The views of a scene show one set of named points, each view turned or mirrored, shifted and resized as a whole, with a little noise and some points left out.
(in the rows, 128 means zero)

Scene 1
View 1
J_585: [131 129 128 140 122 107 138 106 127 127 106 106 133 113 112  97 127 135
 137 137 130 106 122 132 147 134 119 153 126 143 148 137 136 128 142  99
 149 107 129 105 149 131 136 131  89 151]
J_108: [131 127 136 137 109 123 116 122 133 138 112 118 121 106 110 101 111 143
 137 137 140 107 119 132 147 117 129 170 132 140 132 125 142 142 136 115
 135 117 134 104 150 142 155 130 103 139]
J_373: [134 125 135 145  96 112 106 108 135 135 129 114 140  96  96  84 127 156
 136 146 141 100 119 121 149 121 124 157 142 142 132 136 132 136 144 116
 132 116 127  97 158 146 156 121 119 122]
J_939: [132 133 134 137 112 132 116 127 130 143 104 113 100 115 132 123  97 131
 144 135 137 111 107 136 145 112 120 177 118 146 131 121 159 153 135 115
 131 119 136 118 137 145 140 139  81 164]
J_106: [125 119 131 135 103 119 116 125 131 135 107 149 128 100 112  97 105 153
 143 137 133 113 130 112 136 113 146 176 140 133 127 122 136 156 138 108
 130 113 131  96 159 144 161 129 105 137]
J_765: [125 122 117 141 111 104 135 110 124 128  97 143 127 109 135 107 108 140
 153 135 116 117 126 102 127 121 128 166 125 140 137 133 142 163 146  89
 137 102 126 106 151 137 130 134  74 170]
J_893: [130 133 134 131 122 142 122 141 129 146  91 120  87 124 140 134  85 122
 143 128 138 116 108 145 144 107 128 188 112 143 130 111 166 156 127 115
 132 119 141 121 132 142 142 145  72 173]
J_616: [126 126 135 128 122 128 130 133 128 135  95 131 114 113 118 108 102 135
 137 129 135 114 127 135 143 118 142 177 128 135 134 117 143 144 130 107
 139 113 137 104 149 135 155 137  92 149]
J_439: [121 123 121 127 142 108 165 121 120 119  76 136 126 123 127 108 113 125
 141 124 118 120 139 129 135 135 139 166 122 132 150 125 136 139 134  82
 156  97 133 102 150 119 135 142  68 170]
J_701: [129 127 137 132 130 115 140 117 129 126 104 107 135 113  95  88 129 136
 127 133 139 106 132 146 153 134 133 158 134 135 148 129 129 117 133 106
 153 109 135  96 154 127 154 131 105 132]
J_978: [126 122 125 138 120 101 142 107 126 122 103 130 144 106 108  87 126 144
 140 136 124 111 135 117 139 133 134 156 135 135 145 134 127 136 143  94
 148 101 127  95 160 129 144 129  94 144]
J_269: [130 126 128 142 118 104 135 103 127 125 110 112 140 107 106  90 130 142
 137 139 130 105 126 125 145 134 122 151 132 140 146 138 131 130 144  99
 147 106 127 100 154 132 140 128  96 144]
View 2
J_893: [121 158 124 108 124 156 166 159 141 106 118 139 138  86 150 149 118 129
 140 106 118 116 162 156  83 158 122 130 134  83  99 120 124 108 126 135
 113 103  93 138 107 109 114 121 134 111]
J_439: [129 151 108 112 120 127 160 148 136 114  82 111 150 112 135 141 116 132
 129  93 103 144 132 152  94 130 119 145 117 125 145 103 121 124 132 111
 117 101  88 111 132 125 118 126 129 133]
J_269: [115 143 132 110 103 125 128 149 125 112  89 120 137 125 127 137 110 125
 127 112 104 154 113 117 120 148 125 130 120 126 143 117 124 118 126 128
 122 114 124 130 128 125 129 131 126 117]
J_616: [117 152 127 111 122 152 167 157 125 123  92 125 147 103 144 141 121 127
 129 111 114 142 138 134 107 159 127 130 124 103 125 124 131 119 128 127
 122 103 109 128 115 117 124 125 128 115]
J_108: [110 148 139 109 112 149 148 157 123 119  97 130 140 109 139 140 116 123
 129 120 114 145 131 118 117 166 131 123 127 103 123 128 132 115 125 136
 125 110 125 137 115 119 128 128 127 108]
J_701: [121 140 128 122 111 141 148 149 110 122  82 118 140 127 132 137 122 120
 126 117 109 145 113 118 128 149 118 135 113 126 146 132 124 122 131 119
 108 108 122 139 125 116 136 126 126 110]
J_978: [115 146 128 109 109 126 140 151 126 119  80 113 146 122 130 135 112 127
 123 108 103 163 116 119 118 147 129 131 120 127 149 112 128 123 128 125
 131 110 119 117 130 131 128 132 124 124]
J_106: [104 155 140 101 120 151 162 161 126 131  86 124 152 103 143 136 115 128
 123 116 112 164 133 115 116 173 140 120 130 103 127 120 141 121 124 138
 145 107 124 117 115 130 125 132 124 118]
J_373: [103 144 149 107 103 141 129 156 118 120  94 129 137 120 132 135 111 122
 124 127 110 160 115  97 132 171 135 117 126 111 131 130 134 116 123 142
 133 117 143 138 117 124 134 133 124 105]
J_585: [120 142 128 112 103 126 128 149 128 107  95 122 134 123 128 140 111 125
 130 110 105 145 119 125 114 143 121 133 120 123 139 117 121 115 128 127
 116 113 117 134 127 121 128 129 129 116]
J_939: [115 153 132 106 114 147 148 158 139 104 117 139 134  95 143 146 113 128
 137 111 116 127 149 141  94 161 126 125 134  91 105 120 124 108 124 140
 119 110 108 140 110 114 118 125 132 109]
View 3
J_108: [131 124 112 135 139 132 132 134 131 138 104 110 131 100 113 150 125 138
 147 130 127 149 111 150 105 141 133 124 145 119 109 140 133 139 118 148
 119 132 126 127 138 139 140  97  98 141]
J_939: [143 114 106 120 156 128 132 124 116 141 122 103 132  86 120 153 118 148
 144 134 130 142 127 162  97 160 134 133 143 113 118 149 131 146 147 151
 103 122 111 114 138 135 150  92  91 142]
J_106: [137 130 104 144 132 138 134 154 136 137 109 110 124 111 108 145 115 135
 163 127 123 149 111 154 121 126 147 124 150 122  95 134 139 145 117 149
 117 127 132 132 142 149 152 112  87 142]
J_616: [136 121 105 138 137 134 134 138 130 134 123 116 126 103 119 151 117 141
 152 125 129 156 123 153 107 146 139 136 161 108 108 144 126 150 123 156
 119 131 111 124 139 144 146  96  83 153]
J_373: [123 134 114 138 135 133 131 135 138 139  83 111 136 109 104 143 133 134
 145 131 122 143  98 145 107 130 130 113 131 127 104 137 136 126 101 143
 125 135 145 134 142 140 131 103 110 129]
J_978: [127 146  96 141 132 140 129 137 141 128 104 131 133 131 107 128 124 139
 155 124 116 148 117 150 112 142 139 141 145 101 104 158 117 128  95 160
 124 136 130 136 153 155 134 110  88 134]
J_893: [150 104 104 120 157 128 133 125 111 140 139 102 128  80 128 160 110 150
 146 133 134 149 137 163  96 166 137 141 156 107 121 149 129 158 159 154
 101 119  96 109 133 133 157  87  81 154]
J_439: [138 138  85 136 137 141 130 130 132 123 135 138 130 129 120 128 113 149
 157 121 119 154 140 156 106 163 143 163 165  80 113 172 103 141 112 173
 116 134 103 127 153 157 142 103  67 149]
J_765: [144 140  84 128 149 141 129 138 127 134 120 120 131 122 108 126 110 147
 164 130 114 134 131 168 114 150 151 147 137 102 105 165 124 135 128 160
 101 120 125 124 155 155 155 119  77 128]
J_701: [118 134 111 143 126 133 131 127 142 128 102 131 135 117 116 142 135 138
 139 122 126 160 112 138  98 147 124 134 157 101 114 151 114 131  89 158
 135 146 121 135 143 145 121  89  96 149]
J_585: [126 138 101 130 142 135 127 120 133 131 103 128 139 118 112 131 130 144
 141 128 120 145 120 149  98 156 129 140 140  98 117 163 113 124 104 159
 121 136 126 130 151 145 128  98  96 134]
J_269: [124 142 101 134 137 136 128 126 137 131  97 128 139 124 109 130 130 141
 144 127 118 145 115 148 103 148 131 136 138 103 111 159 117 123  97 157
 123 138 132 134 151 148 128 103  96 131]
View 4
J_269: [ 97 133 146 134 152 126 117 196  84  66 139 122  99 136 143 128 153 116
 127 125 170 107 102  98 149 125 120 131 157 133 160 165 125 153 116 114
 155 140 151 166 103 163  89 130 193 130]
J_893: [137  90 154 135 151 149 149 186  61  57 177 115 149 162 174 114 168 105
 115 147 165 123 207 136 180 160 150 123 117 109 110 160 137 127 129  78
 150  59 112 162 144 128  47 198 149  71]
J_978: [108 151 139 129 148 127  99 205  77  60 137 120 107 141 148 130 140 108
 116 125 179 103  93  97 155 108 119 134 146 137 159 170 112 168 102 113
 144 134 149 163  96 170  81 131 185 119]
J_701: [111 151 132 153 164 135 134 181  98  60 130 122  85 152 142 128 144 118
 111 137 148 100 109 106 130 132 121 146 162 120 160 146 119 169 136 105
 154 151 138 176 101 177  66 156 199 115]
J_616: [143 133 137 136 154 137 130 191  76  55 162 124 127 167 157 127 149 109
 109 143 160 117 153 122 158 135 144 131 127 119 142 161 114 165 121 103
 154  95 122 167 109 156  46 175 165  83]
J_108: [135 118 144 133 153 127 139 187  87  61 167 135 111 160 142 135 163 119
 129 139 156 129 139 115 149 142 149 118 139 123 163 166 118 163 125 123
 174 110 133 169  99 154  61 158 177 105]
J_939: [126  86 158 133 149 137 146 187  70  62 177 123 134 154 160 121 173 111
 131 139 164 129 182 124 171 157 150 116 129 116 131 166 137 130 125  98
 164  78 125 163 131 130  63 175 162  94]
J_765: [111 121 155 111 134 130  89 217  51  59 158 113 145 136 164 124 150  97
 123 123 202 113 127 104 190 110 129 120 122 142 136 188 120 144  83 103
 135  87 147 151 113 144  86 135 160 106]
J_585: [ 92 124 148 138 153 132 124 193  82  65 137 116 101 135 149 122 155 114
 125 128 169 105 115 100 151 131 118 135 156 128 149 161 133 142 121 102
 150 134 147 166 116 157  90 139 191 126]
J_106: [156 140 137 118 143 121 112 202  78  56 175 140 129 167 144 143 149 112
 124 136 171 131 124 114 159 117 155 114 121 134 169 182  98 186 102 136
 168  97 134 163  80 160  52 151 163  93]
View 5
J_765: [149 173 106 158 133 134 103 117 106 129 107 128 102 138 130 124 126 111
 156 137 145 124 143 133 133 111 155 118 116 126 123 132 166  90 118 126
 119 140 105 127 135 119 148 160 115 130]
J_373: [113 143 103 154 113 152 101 111 108 142 114 131 104 124 143 125 158 140
 147 130 130 139 128 132 116 117 136 101 119 118 121 112 115 118 103 133
 121 158 135 131 143 119 112 158 109 127]
J_701: [129 148 119 135 118 149 100 108 110 127 125 140  81 149 157 100 153 126
 147 135 119 139 117 141 145 125 134 104 133 122 129 124 122 107  98 130
 127 133 131 138 139 113 107 153 123 114]
J_939: [134 161 107 157 120 138  99 107 102 122 118 128 108 145 149 106 136 117
 162 142 156 148 111 142 131 132 163 136  90 122 128 135 135  99 135 132
 105 155 103 122 144 142 122 152 122 141]
J_106: [136 161 114 166 136 144 100 119 104 141 121 135 105 129 131 131 138 116
 157 129 148 129 125 119 115 129 141 104 113 116 128 114 130 101  92 126
 116 157 123 130 146 128 111 167 118 141]
J_269: [129 153 108 141 116 146 102 109 110 131 111 133  91 140 148 112 148 131
 145 135 121 132 134 142 137 110 140 105 131 124 122 125 139 107 109 131
 127 137 126 134 135 109 129 153 113 115]
J_585: [131 153 107 139 114 145 102 107 110 126 113 132  90 146 152 105 147 128
 147 138 124 137 130 147 142 112 145 113 125 126 123 131 140 104 117 132
 125 135 120 132 135 113 131 150 115 115]
J_439: [161 175 123 140 137 134 102 114 107 117 120 139  80 162 146  99 125  99
 155 138 132 125 128 141 158 122 148 116 130 129 132 141 165  82 109 123
 125 118 106 136 132 114 137 155 129 117]

In a view up to two points have been moved. Name them for each view, in the order of its rows, or write none.
view 1 | J_373
view 2 | none
view 3 | none
view 4 | J_616
view 5 | J_106

Scene 2
View 1
J_752: [124 144 143 109 137 115 126 159 140 102 131 104 124 119 145 135 125 121
 132 108 145 142 148 124 113 148 123 145 121  89 119 128  83 135 120 144
 152 110 121 140 134 102 128 125 154 144]
J_86: [128 140 126 112 128 119 138 153 146 113 127 130 140 117 142 124 130 128
 124 120 144 157 120 113 117 154 148 146 113  98 115 120  89 131 105 145
 145 115 114 164 129 107 130 109 153 140]
J_589: [129 144 135 117 116 133 135 164 124 101 118 125 122 125 131 122 126 129
 121 124 157 161 128 110 122 165 124 130 112  93 110 114 108 123 107 154
 149 114 108 140 127 109 128 107 168 129]
J_872: [113 146 171 104 175 121 117 150 152  99 137  79  89 123 129 161 128 105
 129  90 124 125 178 131 116 138 111 146 142  80 125 142  68 131 138 120
 150 110 137 121 133  77 121 149 160 148]
J_797: [124 138  99 136  98 114 155 139 130 123 139 150 176 109 169 118 132 132
 118 124 144 157 103 119 120 141 160 131 116  92 121 129 106 141  88 150
 132 134  93 186 119 119 129  82 128 136]
J_142: [121 141 145 101 161 108 124 149 164 109 136 102 123 114 144 141 129 115
 133 101 129 136 147 126 110 141 141 161 126  94 121 133  63 136 124 131
 149 109 134 155 135  92 128 133 150 153]
J_417: [134 143 131 115 108 135 134 171 121  99 112 129 124 126 129 115 126 134
 122 129 165 168 120 105 121 173 123 130 104  95 105 106 113 122 104 163
 153 109 106 140 129 116 131 105 174 127]
J_309: [112 139 142 135 150 146 146 126 138 117 136 128 110 124 118 152 136 112
 104 105 120 151 134 115 135 142 138 123 143  86 127 140 102 120 108 111
 127 136 108 151 109  82 117 111 150 127]
J_204: [118 140 155 117 165 147 134 137 149 111 124 119  90 128 103 149 135 112
 110 105 122 153 138 108 130 154 135 136 136  93 120 129  92 113 117 112
 137 121 123 142 118  79 120 126 168 131]
J_673: [132 143 119 118 100 123 139 165 122 105 121 133 147 119 148 112 126 136
 125 129 163 163 116 112 117 162 133 133 105  95 110 112 110 131 100 166
 149 115 102 154 130 121 132  98 158 132]
J_453: [129 141 100 118 101  90 142 153 142 118 141 136 187 103 187 111 127 134
 135 122 151 149 112 127 106 139 160 151 106  96 119 127  85 151  96 163
 145 119 105 187 134 126 136  94 125 151]
J_822: [126 145 160 102 151 134 120 165 141  95 117 102  92 128 115 138 126 120
 126 112 146 150 149 112 119 163 115 143 121  93 112 117  88 120 125 139
 155 103 128 124 133  93 126 135 179 137]
View 2
J_204: [109 131 100 131 144 142 122 132 147 110 126 187  91 118 155  92 131 160
 178 108 112 148 107 126 115 134 131 101 123 123 146 146 125 151 147 169
 136 101 118 154 168 122 129 145 119 129]
J_797: [134 127 111 152 138 126 148 128 106 128 136 144 137 184 118  85 113 130
 128 119 116 126 137 117 144 127  97 106 128 138 138 143 153 129 124 155
 151 112 139 152 119 135 134 125 117 139]
J_453: [153 128 109 141 126 114 161 134 107 109 135 147 151 185  94  97 119 135
 122 119 113 132 127 114 138 120 106  94 126 129 140 147 163 133 126 156
 149 109 143 156 102 118 132 125 106 134]
J_142: [137 135 107 118 127 125 149 143 132  87 121 186 114 129 114 112 127 165
 158 115 106 152  98 123 113 127 139  86 122 116 150 148 147 144 144 173
 133  99 131 158 133 104 121 142 111 128]
J_872: [119 143 113 107 131 136 133 138 150  77 119 195  88  91 121 122 117 185
 162 122 111 158  87 125 113 124 155  89 121 106 147 140 129 150 147 188
 130 101 124 154 147 105 115 157 121 120]
J_822: [122 137  98 121 136 128 124 120 163  93 134 171 106 110 129 103 140 161
 166 108 120 152  98 120 117 117 139  96 127 108 139 144 121 167 146 168
 140 104 115 156 152 107 131 150 101 114]
J_589: [123 133  98 137 139 126 125 113 151 111 143 148 123 140 127  90 135 143
 149 109 127 139 118 116 134 113 118 105 130 117 131 143 125 161 135 159
 150 112 120 154 141 120 138 142 102 118]
J_673: [133 130 100 141 136 120 134 114 140 114 146 136 137 160 115  88 133 133
 136 110 126 132 125 114 139 112 109 104 130 121 130 143 135 156 129 154
 154 113 125 154 127 121 140 135  99 120]
J_752: [131 137 107 122 131 125 137 128 143  92 131 166 117 128 111 107 125 160
 147 118 117 146 105 119 125 117 133  94 126 112 140 142 136 152 136 171
 142 107 128 155 131 110 127 145 108 121]
J_86: [135 129 100 137 134 124 141 129 131 109 134 161 129 156 122  92 133 142
 150 110 115 140 118 118 125 123 117  97 126 125 141 148 144 147 136 158
 144 106 128 157 133 117 134 134 105 128]
View 3
J_417: [114 158 128 131 119 135 118 139 126  93  79 118 122 126 111 102 145 142
 110 134  98 130 114  88 148 113 107 113 116 130 170 125 110 118 145  75
 101 109 153 141 111 110 121 110 131 133]
J_589: [118 152 133 120 122 129 113 137 128  96  87 114 126 129 108 101 139 144
 109 133 104 129 113  98 145 110 105 108 118 127 171 126 109 116 141  77
 110 106 152 138 109 113 116 111 134 136]
J_872: [128 120 165  76 153 123  69 154 148 129 112 102 141 167 105  97 129 157
 116 115 123 122  95 142 117  95  89  76 133 133 187 150  85  77  99  87
 141  95 162 133  99 113 101 112 160 159]
J_453: [117 169 141  93  93 118 123 146 149  55  88  82 112 117  69 102 109 117
  92 139 112 101 109 101 174 128 101  86 125  84 192 114 107 146 167  66
 107 110 157 136 117 104 100 106 182 122]
J_673: [115 165 131 121 109 127 124 139 131  79  80 110 120 121  97 102 132 134
 104 137 101 124 113  92 156 118 105 107 119 113 174 120 114 132 155  74
 104 110 153 139 111 110 114 108 145 128]
J_797: [127 161 134  98  96 102 128 125 134  56  96  95 119 106  76 101 104 124
  95 146 119 113 120 105 164 118 105  98 119  92 174 108 122 162 173  71
 120 107 143 134 120 119 103 114 160 122]
J_822: [119 131 143 108 140 137  86 147 133 117  97 107 134 148 118 100 150 155
 117 121 111 127 106 109 131 103  99  95 122 142 177 141  89  85 113  81
 120 103 158 137 106 108 118 112 138 151]
J_309: [141 119 140  85 132  94  94 113 123  95 124 107 142 123 104 100 116 152
 110 134 138 127 121 129 129  92 101  99 118 126 160 123 111 128 134  85
 150  93 135 129 117 132 106 125 135 148]
J_142: [124 129 153  78 129 125  80 152 149  97 110  80 129 144  93 101 129 143
 107 120 126 105 104 121 144 109  94  75 126 117 192 137  82  97 120  76
 130  98 159 131 111 105 104 112 170 150]
J_204: [133 112 140  92 139 113  81 125 125 108 122 101 139 132 115 101 136 159
 116 124 132 125 119 120 128  93 101  95 116 140 167 133  94 102 117  83
 143  94 141 130 117 122 114 123 132 156]
J_86: [121 144 136 103 112 124 104 137 136  79  98  92 123 123  95 102 130 137
 105 131 117 112 115 101 156 115 102  94 118 114 179 123  99 122 144  72
 117 105 151 134 118 109 112 114 152 138]
J_752: [120 145 149  95 128 127  96 151 144 102  95 102 129 146  97 100 129 142
 108 126 112 119 102 117 140 109  96  88 127 119 186 135  97 103 127  79
 119 103 160 136 104 108 107 109 160 142]
View 4
J_589: [116 120 142 121 140 127 140 127 129 120 122 113 129 121 109 134 110 115
 135  87 131 128 116 117 131 111 115 125 142 129 129 111  87 100 158 151
 148 150  99 104 138 129 144 140  92 131]
J_417: [102 115 145 118 144 128 139 126 129 125 112 113 132 122 108 137 115 113
 135  83 134 121 121 111 139 113 114 129 136 131 131 116  80  97 159 152
 151 152 100  96 138 130 152 135  92 129]
J_673: [113 119 139 121 145 126 144 128 118 121 114 104 128 128 114 143 110 103
 124  94 128 117 114 111 134 108 104 128 138 131 119 111  77 111 152 157
 155 148  90 101 127 134 151 137  86 130]
J_872: [149 143 125 120 143 125 124 113 152  98 175 114 125  95  99 113  86 140
 148  89 115 163 109 155 114 123 153 113 171 126 152  95 120 101 187 151
 133 141 121 135 176 109 120 145 103 123]
J_453: [135 133 121 129 152 120 144 127  99 107 128  81 123 130 126 151  89  86
  98 116 107 113  99 117 122 104  99 129 149 133 101  93  82 142 141 173
 157 139  76 118 108 136 147 137  78 127]
J_797: [139 125 132 138 133 122 149 136 100 114 118 102 120 136 126 143  99  93
 111 109 119 120 103 105 111  96  88 126 144 126  99 102  89 127 125 157
 147 142  75 113  97 139 137 150  83 138]
J_309: [146 129 137 140 114 122 134 132 129 111 141 134 125 115 111 117  98 131
 144  90 129 152 115 117  98 105 118 118 155 119 132 106 121  95 141 135
 123 146 106 124 128 124 115 161 105 142]
J_86: [122 129 129 129 141 120 132 125 117 112 129 106 132 116 118 137  96 110
 118  97 121 126 115 114 121 114 116 128 151 131 126 103  96 116 150 157
 142 147 100 116 123 130 143 140  96 128]
J_204: [131 131 135 134 122 120 121 124 138 111 144 133 134 102 107 116  96 140
 143  82 130 152 124 120 108 119 135 121 159 123 148 107 122  92 156 137
 122 150 122 125 142 120 122 152 113 134]
J_752: [131 134 129 120 148 125 135 120 134 107 146 104 127 110 108 130  94 118
 131  94 118 138 109 135 125 117 130 121 156 130 134  99  97 112 171 158
 147 143 104 120 151 120 137 139  92 124]
J_822: [115 128 136 117 143 126 124 117 146 113 142 118 135 101 101 124 101 135
 144  78 128 142 122 131 131 126 142 123 155 129 152 108 102  93 180 149
 139 150 121 114 163 118 140 137 105 123]
View 5
J_142: [ 96 153 166 153 103 157 153  86 136  86 164 184 123 171  74 180 173 115
  52  66 132 230 124 194 121 154 126 198  79 148 104 146 104 136 112 100
 103 137 156 168 119  49 156 185 123 101]
J_752: [111 148 153 155 109 152 139  83 133  88 164 154 129 148  90 152 174 117
  62  90 137 214 131 172 110 160 119 193 107 135 101 147 108 139 111  98
 105 129 154 159 129  59 155 160 125 108]
J_589: [125 145 140 157 116 136 138  84 141  86 159 141 130 150 113 135 168 114
  74 103 121 185 128 165  98 159 101 192 147 117  93 154 113 149 121 100
 111 124 130 153 152 109 159 114 117 131]
J_309: [ 85 158 137 113 103 164 161 108 133 112 145 165 165 186 107 192 174 126
  78  66 105 189  92 179 136 168 102 181 108 154  94 163  89 130 118  77
 142 115 133 146 142  97 106 130 118 155]
J_822: [116 146 147 138 120 135 149  86 152  94 174 175 115 141 101 145 172 112
  69  78 126 216 144 194  85 156 108 167 113 113  97 148  61 146  93 110
 102 132 149 127 146  71 135 151 104 113]
J_673: [130 143 141 178 112 139 132  79 133  74 152 126 132 156 110 133 167 114
  71 115 124 176 121 152 107 158 105 217 156 122  96 152 152 149 138  96
 107 125 123 178 147 121 186 107 130 127]
J_417: [135 142 137 165 120 126 136  80 146  79 161 136 124 147 118 123 165 111
  76 111 121 179 133 164  89 156  99 197 160 107  94 152 117 154 122 104
 105 126 121 154 155 123 171 103 115 129]
J_872: [ 89 153 156 116 108 166 149  95 136 114 172 180 135 139  82 171 184 122
  62  62 141 244 134 191 112 166 125 155  67 146 103 146  49 124  78  97
 113 129 181 125 122   7 102 198 115 103]
J_797: [106 152 144 176  96 162 137  88 116  77 131 122 161 196 100 171 167 123
  66 106 119 167  84 144 150 163 112 242 142 162  98 160 197 138 163  72
 129 120 118 214 131 128 188 110 146 142]
J_86: [112 150 150 166 108 145 146  84 136  77 152 158 129 178  93 163 166 113
  63  88 119 194 114 177 118 154 111 214 125 136  98 152 136 147 133  96
 108 131 128 179 135 107 178 134 125 125]
J_204: [ 91 156 144 115 111 150 168 103 147 105 158 191 140 179 102 185 170 117
  73  57 105 206 112 203 114 160 102 168 101 137  95 160  58 140 104  94
 126 125 135 131 146  92 110 143 103 141]
View 6
J_872: [123 169 156 155 107 130 129 186 133 173  57 152 146 167 109 160 101 158
 145 101 151 102 112 120 104 198 157 134 113 174 128 139 145  98 129  62
  83 135  75 151 160 185 127 154 101  99]
J_417: [158 106 141  92 112 138 121 134 133 141 117 128 145 134 107 153 104 129
 111 114 132 119 112 139 137 151 145 137 115 167 120 166 125 141 140 120
  84  81  84 122 153 143 127 104 124  99]
J_673: [159 106 153  90 116 152 108 140 123 139 125 124 136 135 114 152  97 119
 108 107 121 112 118 134 128 154 144 131  98 168 125 173 120 145 134 116
  93  84  72 126 161 136 124  89 134  99]
J_86: [149 110 157 107 114 147 113 155 125 139 112 130 145 136 130 161 105 127
 113  93 116 120 118 133 114 172 144 128  93 164 125 164 120 127 126  92
 103 107  62 133 161 146 117  98 129  96]
J_309: [136 120 149 158 108 151 140 163 161 114 102 143 133 138 123 166 113 129
 103  86 152  98 121 133  99 160 148 123  77 159 114 148 130 120 146  74
 111 135  77 137 162 162 120 130 105 113]
J_453: [157 111 181  89 125 174  79 163  99 144 132 119 128 141 138 154  86 105
 112  90  91 107 126 125 109 178 143 119  71 169 137 180 113 143 114  96
 111 102  39 138 177 130 114  66 154  95]
J_589: [153 114 145 105 110 140 123 142 135 141 111 131 142 138 109 154 105 130
 112 110 135 114 113 136 129 156 147 135 109 166 121 163 126 136 140 109
  88  91  81 126 154 148 127 109 120 101]
J_752: [141 141 159 118 113 143 113 166 121 161  91 137 141 154 114 155  96 138
 130 103 129 108 115 125 116 182 151 132 105 173 129 157 132 120 127  88
  88 109  68 140 163 161 124 118 121  98]
J_822: [139 136 139 122 105 120 134 156 136 161  79 143 157 149 109 160 111 153
 133 110 144 121 108 132 124 177 152 141 127 169 121 147 136 112 135  92
  76 105  85 134 149 171 127 138 106  96]
J_142: [134 142 164 128 112 139 112 180 118 161  81 140 150 153 131 164 102 144
 135  89 119 117 117 125 103 200 151 130 100 168 130 153 130 103 115  65
  98 129  56 147 164 167 115 120 121  92]

In a view up to two points have been moved. Name them for each view, in the order of its rows, or write none.
view 1 | none
view 2 | J_204
view 3 | J_309
view 4 | J_589
view 5 | J_872
view 6 | none
